Points on a hilly landscape, in no order, each with its height.
A ball rolls from a point to the lowest of its 6 nearest points, and stops where none of them is lower. Distance is the straight distance between rows; heights are no part of it.
j_286: [9 15 -6 -9 -3 -13 -1 -1 -4]  height 39.2
j_935: [-13 -8 4 10 0 8 -1 5 0]  height 29.2
j_767: [26 -9 4 0 -10 9 -1 8 -3]  height 7.8
j_273: [17 -8 -11 -4 21 6 6 -3 -6]  height 12.6
j_588: [-6 3 4 6 -13 -4 -4 2 -1]  height 57.2
j_101: [10 -10 -6 3 11 8 1 2 -5]  height 15.8
j_256: [5 19 -9 -17 4 -21 1 -6 -1]  height 33.7
j_539: [16 -5 -1 1 3 3 2 2 -6]  height 4.7
j_565: [12 -12 2 7 3 9 2 5 -6]  height 22.9
j_173: [22 8 -4 -5 -2 -6 0 1 -5]  height 27.2
j_403: [7 10 -3 -4 -5 -9 -1 2 -6]  height 6.9
j_79: [-4 -16 2 10 8 17 2 5 -4]  height 13.6
j_42: [-30 0 14 2 -16 -5 -5 -5 15]  height 47.8
j_710: [-12 12 -1 -9 1 -14 -2 -6 5]  height 39.1
j_892: [-14 6 0 -1 -3 -6 0 -3 4]  height 38.3
j_836: [15 5 -12 -9 16 -5 6 -2 -6]  height 7.9
j_879: [-2 -9 -6 7 10 11 5 3 -4]  height 14.5
j_255: [5 15 -7 -12 5 -15 2 -5 -2]  height 28.8
j_831: [20 -1 1 2 -6 3 -2 2 -5]  height 69.4
j_854: [22 11 -8 -10 5 -12 0 -2 -6]  height 15.7
j_769: [35 -6 3 -7 -4 5 2 2 -1]  height 34.0
j_782: [18 -9 -4 1 13 9 6 5 -4]  height 14.8
j_808: [10 1 -3 1 2 -1 1 4 -5]  height 36.2
j_544: [19 17 -3 -9 -8 -13 -2 2 -8]  height 32.7
j_139: [-17 -15 -2 13 9 17 1 3 -1]  height 3.4
j_823: [-4 11 -4 -2 -5 -9 0 0 -1]  height 72.3
j_27: [-37 -2 8 -2 1 1 -1 -12 19]  height 40.2
j_92: [-1 2 0 5 -6 -3 -3 4 -1]  height 68.3
j_419: [-19 0 6 6 -6 0 -4 0 5]  height 31.5
j_501: [-24 -10 -2 10 10 11 0 3 2]  height 9.5
j_987: [-26 -12 3 13 3 12 1 1 4]  height 18.2
j_751: [-17 12 5 -3 -12 -10 -3 -3 7]  height 43.1
j_247: [-28 -6 1 5 8 5 2 -2 7]  height 6.5
j_289: [10 -3 -10 0 14 4 3 -1 -6]  height 15.1
j_937: [-29 -3 2 5 1 2 0 -3 9]  height 6.0
j_102: [-25 5 7 -4 -5 -8 -2 -6 10]  height 33.2
j_966: [-23 -3 14 13 -16 4 -5 2 8]  height 51.4
j_656: [-15 -5 -3 8 8 5 0 0 -2]  height 13.5
j_856: [-22 8 9 1 -13 -7 -4 -5 12]  height 38.6
j_8: [-33 -1 13 0 -10 0 -5 -8 16]  height 50.4
j_729: [-10 11 -7 -5 10 -10 1 -5 1]  height 33.3
j_605: [11 8 -8 -7 8 -8 1 -2 -4]  height 16.5
j_817: [-16 6 10 6 -21 -4 -6 3 6]  height 44.3
j_136: [24 3 -1 -5 -11 0 -1 2 -6]  height 58.3
j_600: [-1 9 -9 -10 14 -11 3 -5 -4]  height 23.3
j_17: [-1 -13 9 19 -14 14 -2 9 -3]  height 84.7
j_924: [-17 1 3 3 3 -1 -1 -2 4]  height 15.5
j_466: [17 -17 9 10 -13 16 -2 7 -4]  height 9.9
j_680: [11 3 0 1 -6 -3 -2 1 -3]  height 74.9
j_348: [-20 6 0 -4 3 -8 0 -8 6]  height 25.7
j_940: [-8 2 3 4 -6 -3 0 0 1]  height 54.6
j_60: [8 -5 4 9 -10 6 -2 3 -4]  height 68.4
j_695: [-1 -1 -5 -3 14 0 3 -2 -5]  height 15.6
j_678: [39 -7 0 -13 6 7 8 2 -1]  height 14.7
j_4: [30 -3 -7 -13 14 0 7 1 -6]  height 11.5
j_774: [-7 7 0 0 -1 -5 0 -2 -1]  height 59.6
j_938: [-1 15 1 -5 -13 -14 -4 0 0]  height 62.2
j_789: [-8 -15 2 18 0 17 -3 6 0]  height 57.5
j_172: [2 15 -11 -13 11 -13 4 -6 -3]  height 25.6
j_904: [-12 -8 5 11 -8 5 -4 5 0]  height 46.8
j_533: [-30 3 2 -9 7 -4 0 -12 12]  height 30.9
j_613: [-10 8 2 -2 -8 -8 -2 -1 1]  height 57.4
j_999: [-10 15 -10 -12 12 -14 5 -8 2]  height 29.0
j_901: [38 4 -1 -13 -2 -2 1 2 -3]  height 16.7
j_337: [4 -7 6 12 -14 8 -5 7 -2]  height 69.5
j_783: [-1 -2 -4 3 3 3 -1 4 -4]  height 8.3
j_527: [-10 -1 8 10 -18 1 -6 5 0]  height 50.7
j_891: [49 -6 5 -16 -5 3 4 7 4]  height 34.1
j_665: [-10 -4 -4 3 12 3 1 -2 -2]  height 12.1
j_614: [27 -2 -5 -6 4 2 5 1 -6]  height 14.3
j_699: [-23 -1 -2 1 9 2 1 -4 5]  height 9.3
j_746: [-34 -6 7 7 -2 7 -3 -5 11]  height 35.7
j_712: [3 -13 2 14 -4 13 -2 8 -4]  height 63.6
j_430: [15 -8 -2 3 5 9 0 3 -5]  height 17.1
j_431: [22 -4 -3 -3 5 4 3 1 -6]  height 16.6
j_141: [36 -1 -3 -12 3 1 4 1 -5]  height 13.4
j_669: [30 -11 3 -2 -2 10 2 3 -1]  height 5.7
j_243: [-14 10 1 -3 -1 -9 -4 -7 5]  height 40.1

Where does a ball stop that starts at each point below?
j_60 -> j_539
j_600 -> j_783
j_348 -> j_937
j_892 -> j_937
j_712 -> j_139
j_42 -> j_937
j_856 -> j_937
j_141 -> j_836

Call two points neighbours if one is among the 6 nearest of the other. Go from one point of each pair to the other, from neighbour to neighbour, staying as low as possible. Name the highest point that can't be avoided.
j_937, j_783 -> j_665
j_937, j_139 -> j_501
j_539, j_836 -> j_614
